A landscape with many valleys, sampled at points; each row gives a point and its height.
From any point a ball rolls to the lowest of the 2 points nearest to it. It stops when none of these is lower. Distance is the straight distance between rows; heights are no part of it.
z863: [142 104 138 149 120  77 149 113 108 160 122 106 120 140 126 132 114 107
 109 133 139  80  90  65 161 114]  h=52.8
z762: [142 118  86  88  79 122 111 119 144  92 158 160 127 196 127  87 126  80
 111 108 153 182 140 130 139  89]  h=51.2
z870: [ 82  93  80 180 114 168 112  87 145 137 149 169 124 122 144 103 101 117
 132 101 167 120 124  73 104  73]  h=30.8
z316: [ 86 147  81 162 119 184 148  64 148 148 159 119 157 120 154 125  88 148
  98 130 146 122 102  80  87  73]  h=22.2
z45: [101 134 126 126 155 126 162 120  95 163 137 138 164 146 101 173 157 125
  69 140 120  97 131 127 128 194]  h=64.6
z731: [ 65 102 194 104 109 144 118 108 140  67 123  90 131 101 139 117 138 123
  98 162 114 147 112 170 104 148]  h=53.9
z192: [124 115 150  98 181 115 168 152 101 114 125 104  93 125 125  94 142 148
 117 142 146  68  70 105 117 163]  h=50.6
z741: [150 195  90 124 147 155 143 122 161 173 106 163 132 127  65 184 150 117
 130 123  88 123 192 185 174 136]  h=58.6
z855: [128 145  82  87 144  67 105 157 113 179  95 106 117  84 108 124 133  88
 129 141 122  68 124 144 141 130]  h=27.2
z412: [101  84 158 149 127 147  87  88 140  52 127 151 136 117 168 116 109 104
 155 110 139 140  87  73 143 133]  h=43.6
z91: [139 198  74 120 144 132 125  87 127 172 113  95 164 112 118 145 136 163
 116 172 163  85  92  98 175  85]  h=59.6
z299: [180 116 151 119 104 106 138 142 144 130 102 155 101 120 106 105 114 148
 186 109  98 143 158 108 143 156]  h=75.6
z542: [ 98 154  87 167 173 161 115 110 110 151 128 140 157 149 116 135 155 163
  93 145  87  91  97 117 165 173]  h=67.8
z825: [114 145 102 164  83 192 125  94 146 130 116 126 160 113 163 118  72 170
 131 112 119 155 139 117  73 112]  h=9.2
z50: [138 108 106 144 105 217 103 112 109  89 110 117 149 181 132  71 118 173
 130 129 136 144 150 113 126 169]  h=60.9
z809: [118 125 156 169 109 105 166 105  85 144 106 126 114 120 120 192 128 150
 101 165 143  94 136  78 172  88]  h=48.6
z779: [119 107  99 141  95 134 104 171 170 111 173 134  90 169 175 103 129 144
 124  82 151 200 123 150  96  42]  h=32.8
z847: [121 120 100 102 146 114 147 127 133 137 165 153  92 117 153  98 156  86
 106  89 162 153  87 143  83  63]  h=2.9
z699: [120 106  91 167  95 139 119 131 164 151 110 120 117 136 128 133 102 159
 157  98 106 111 113 102  76 108]  h=21.9
z684: [146 126 139 148 114 123 147 156 103 136  96 171  64 179  52 146 100 169
 119 149 131  58 181  66 133 117]  h=46.6
z430: [166 152 117  64 148  95 143 186  82 123 175 134 107 150 181 153 164 106
  97  75 133 204 126 165 131  82]  h=9.3
z26: [150 144 120 153 116 109 138 123  99 151 167 164 160  97 186 126 129  71
 121 117 140 196 137 159 132  82]  h=39.2
z352: [127 134 145 108 114 180 115 134 152 102 125 120 125 177 118  76 142 165
 131 139 105 160 157 173 109 143]  h=56.2
z90: [150 170 124  84 136 152 135 150 120 146 148 109 129  90 129 148 153 115
 109 150 106 154 177 182 159 101]  h=69.8
z928: [ 83 114 164  84 103 137  98  86 134  84 106  81 141 102 148 134  92  87
 100 128 113 143 119 129 138 132]  h=48.7
z301: [140 120 161 154 128 153 181 130 144  91  97 103  95 114 133 135 111 203
 157 152 135 110 163  72 149 155]  h=32.7
z839: [136 123 184 161 117 156  96 119 127 104 142 119 176  76 129 160  99 122
 148 146 124 125 156 165 100 197]  h=26.0
z98: [136  96 150 126  98 154  88 128 112 112 135 154 165 112 131 138 106  98
 140  90  74 148 121 168  76 182]  h=11.2
z319: [ 57 105 203 139 144 145 149 101 115 120 122  92 135  96 123 109 136 146
  60 133 105 121 106 148 121 167]  h=58.3
z172: [134 114  98 151 152 145 146 127  91 127 110 145 143 199 101 126 132 152
 122 176 165 107 190  89 148 161]  h=59.5
z2: [107  89 164 147 120 152 124 100 115  59 122 166 165 136 148 198 141 126
 157  68 136 146  50  94 132 150]  h=50.7
z667: [151 126  99 145  93 147 115 153 145 117 167 176 106 132 177 116 136 127
 140  98 132 165 103 148  72  80]  h=20.9
z817: [165 162 130 106 139 145 116 149 185 134 104 132  73 144 125 102 126 178
 191 122  79 104 125 118 160 150]  h=72.6
z522: [159 185  97  53 168 155 128 163 115 151 163 150 112  61 120 158 165 122
  66 168 103 154 146 201 155 129]  h=73.1
z184: [161 137 124 160 145 167 174 153 142 110  95 172  65 141  89 136 121 199
 152 145 120  98 176  58 162 151]  h=40.1
z188: [128 110 179 120  99 154  88 114 118  92 132 174 163 133 145  98 113 106
 161  63 102 203  99 162 101 149]  h=26.4
z421: [101 121 100  89 117 112 133 131 165  92 178 142 129 212 150  84  80 116
 129  90 168 211 146 135  96  46]  h=43.7
z278: [140 144 160  84 175 131 140 126  96 155  99 124  91  88  99  84 137 136
 121  95 123  90 116 116 144 174]  h=46.7
z336: [ 84 104 180 131 160 155 124  97  97 167 117 101 147 112 122 142 143  98
  55 127 100  81  90 119 135 170]  h=61.3
z69: [143 148 130 123 134 110 109 187  93 115 194 162 149 132 196 157 141 100
 129 103 154 200  96 164 147  72]  h=27.9
z160: [131  86 171 194 107 151 101 148 145  80 121 109 142  70 137 113 119 128
 126 176 114 117 157 161 138 159]  h=34.3
z102: [163 157 116 116 112 113 124 112 151 144 186 122 114 157 161 109 152 108
 110  55 148 186 161 134 152  46]  h=19.6
z228: [ 94 100 118 164 154 144 109  81  98 135 130 129 168 193 133 135 146 123
  92  97 105  96 103  94 161 140]  h=70.3
z417: [110 163 125 117 159 166 153 113 141 194 112 116 153 151  62 137 154 142
 121 137 106 163 194 163 144 141]  h=54.8
z323: [101 157  92 131 154  56 139 126 139 188 114 100 135 142  82 151 109 116
 143 151 120 101 162 125 155 124]  h=22.3
z872: [139 151  92 124 120 104 128 158 117 111 173 127 152 164 137 112 115 111
 133 186 130 148 202 160 138 124]  h=49.4
z805: [122 129 173 159 116 117 145 122 103  95 113 105 159 106 127 166 113 176
 166 143 155  97  79 121 106 160]  h=13.6
z23: [148 137  65 105 132  76  84 146 148 142 139 141 121 123 143 157 119 104
 146 141 115  92  89 129 132 123]  h=32.6
z377: [103 122  89 157 104  94 117 158 135 173 123 141 117 110 121 136  86 159
 122 108 103  79  84  76  65 138]  h=29.7
z443: [133 148  64 148 125  92 127 110 170 151 184 120 137 142 148 116 157 111
 144 102 191 155 161 146 137  40]  h=5.1
z20: [156 123 156 145 139 111 138 139 106 144 118 130 185 194 122  74 153 108
 139 107 135 178 147 185 120 145]  h=46.5
z83: [148 144 159 151 129 130 140 123 115 160 104 114 164 170  68 126 147 122
 150 126 133 137 151 177 136 160]  h=50.8
z224: [131 156 136  95 153 123 127 177 176  94 103 149  78 116  93 173 115 131
 153 164  91 106 151 167 146 172]  h=66.1
z665: [200 133 117 135  98 135 132 120 100 134 149 160 157 146 164 113 125  99
 134  95 161 189 183 130 137  80]  h=31.9
z734: [154  97 146 152 130 154 105 149 131 116 126 119 134 107 124 107 120  96
 130 206 133  99 181 122 119 146]  h=39.5
z404: [160 129 151 190 124 165 161 138 134 102 110 109 149  69 148 129 143 191
 171 163 181 107 107  88 136 127]  h=24.1
z279: [136 166  81 157 117  96 130 115 114 162 149 126 130 135 108 153 113 153
 138 152 163  57  96  77 151  87]  h=56.6
z271: [120  73 134 165 116  81 123 144 123 133 122 129 159 139 109 171 141  94
 128 126 115 109 134 141 111 163]  h=30.7
z894: [127 150  56 135 116  59 120  89 159 180 141  96 150 139 119 135 114 118
 141 107 160 120 174 122 137  88]  h=15.8
z217: [139 102 107  25 109 120 113 120 114  81 147 151 113 179 129 111 155  58
  97 104 136 167  98 135 125 110]  h=57.0
z318: [127 132 129 117 129 137 156 100 118  96 124 157 137 163 140 195 160 130
 126  86 126  92  80  99 121 166]  h=57.4
z771: [100 123  99 131 121  78 111 131 122 132 116 131 166 102 162 195 116  79
 149 128 106 112  90 139 103 138]  h=38.1
z598: [132 112 142 144 122 139 120 103 129 120 136 157 125 102 163 114  82  95
 152  98 148 128  86  62 121  87]  h=37.7
z115: [130 147 192 106 153 141 111 103 145  86 109  63 129  37 138 145 120 134
 157 163 155 101 127 158 154 135]  h=37.9
z205: [154 120  96 131  99 209 131 119 140  66 102 143 112 153 122 124 107 194
 164 144 127 150 183 104 103 167]  h=64.7
z968: [ 96 105 132 214 113 127 108 102 104 112 105 127 178 118 132 170 128 141
 163 121 130 115 116 118 124 160]  h=23.1
z694: [121 192 114 116 136 123 159  85 141 158 123 111 162  68 128 170 100 158
 101 178 130 141 120 103 149 131]  h=62.7
z789: [114  57 175 139 124  97 126 165 155 103 116 115  82 140 108 101 119 136
 105 162 104  88 139 108  94 171]  h=49.6
z147: [157 177  77  69 148  71 121 145 139 129 140 139 114 106 149 146 134 138
 163 101 111 134  93 166 131 124]  h=39.7
z470: [ 97 130 159  88 137 117 115 116 114  81 106  81 147 100 137 160 110 116
 108 164 135  89 116 105 158 139]  h=43.9
z673: [141  78 175 134 123 141 123 164 157 138 106 129  94 112  82  96 130 124
 140 156  84 102 146 145  89 208]  h=45.3
z437: [132 173  82  85 153 128 125 161 192 163  98 161  87  79  90 173 140 118
 129 150  99 118 149 184 130 142]  h=62.4
z324: [159 118 181  83 160 131 114 111  98 140 111  86 114 106 122  55 131 108
 151 101 142 119  95 112 134 122]  h=43.3
z760: [124 103 177 103 124 189 124 162 181 125 110 131  98 111 103  80 149 162
 126 135  92 134 141 164  63 169]  h=50.5
z66: [ 96 125 130 112 138  98 168 102 126 127 108 110 106 148 149 114 139 125
 152  60 137 161  82 117 121 124]  h=31.8
z8: [110  97  96 170 105 118 107 138 107 142 118 129 113 103 126 145 105 157
  98 173  97  47 108  98  97 140]  h=35.7
z267: [116 108 155 168  81 121 139  79  69 126 132 143 135 117 133 196  93 174
 102 142 115  93 134  76 125 125]  h=43.2
z911: [118 193 140 100 152 133 135 109 126 146 153  98 154  36 154 139 108 135
  90 176  91 153 173 164 161 127]  h=66.3
z338: [140 169 104 107 120 111 170 138 167 139 129 106 101 119 170 142 154 161
 165  98 135 158 107 143 126 102]  h=42.3
z135: [142 100 177 106 113 100 106 153 105 114 142 124 143 136 121  90 135  88
 125  91 125 206 136 191 110 138]  h=39.1
z185: [162 137 130  83 147  96 127 141  95 163 124  80 106 140 128  51 146 104
 159 103 160 169 114 154 147  63]  h=38.2
z616: [110 152 127  85 149 107 121 134 174 123  82 104  86 133 101 153 146 145
 174 112  91 106 125 133 148 169]  h=69.6
z202: [ 93  53 158 135 118 105  95 110 116 148  95 143 130 160  87 100 122  66
  98  73 126 138  68  92 122 110]  h=74.6
z226: [ 87 134 137 102 171  96 168 134 131 135 115 129 107 101 159 121 136 104
 118  74 166 192  75 156  81 106]  h=19.9
z671: [168 124 124 122 143 106 118 184 132 141 156 124 117 134 120  85 138  88
 135 194 107 127 189 171 143 142]  h=44.4
z969: [ 92  70 127 164 147 143 113  94 129 144 139 157 131 194 116  97 165  72
  91  87 130 135 102 103 139 125]  h=72.5
z705: [ 96  75 181 103 125  94 164 154 101  97 115 113  78 139 123 105 136 132
  81 161 117  87  90  93 112 151]  h=53.7
z13: [179 170 125  92 129  96 141 168 131 179 176 133 114 151 139  76 134 129
 118 111 162 159 159 156 154  56]  h=31.0
z372: [133 139 177 150 126 170 116 130 156 108 119  64 155  89 133 124 152 146
 184 174 162 121 124 143 151 109]  h=31.6
z951: [123 112 116 179 125 101 138 170  88 145 135 160  69 153  85 142 131 167
 104 180 134  43 129  90 114 133]  h=41.1
z930: [147 158  53 155 139 157 129 135 110 110 125 144 157 170 127 141 150 116
 137 180 161 123 192 147 169 161]  h=55.2

For each start below, name the point where the ball stops.
z318: z825
z817: z98
z930: z98
z192: z443

Call two points neighbours if one is among the 2 nearest of the other. Go from one point of each pair to the other, from neighbour to neighbour, staying as low as possible. Name the highest point that can't be avoided.
z847, z443: z338
z673, z825: z705
z443, z805: z771
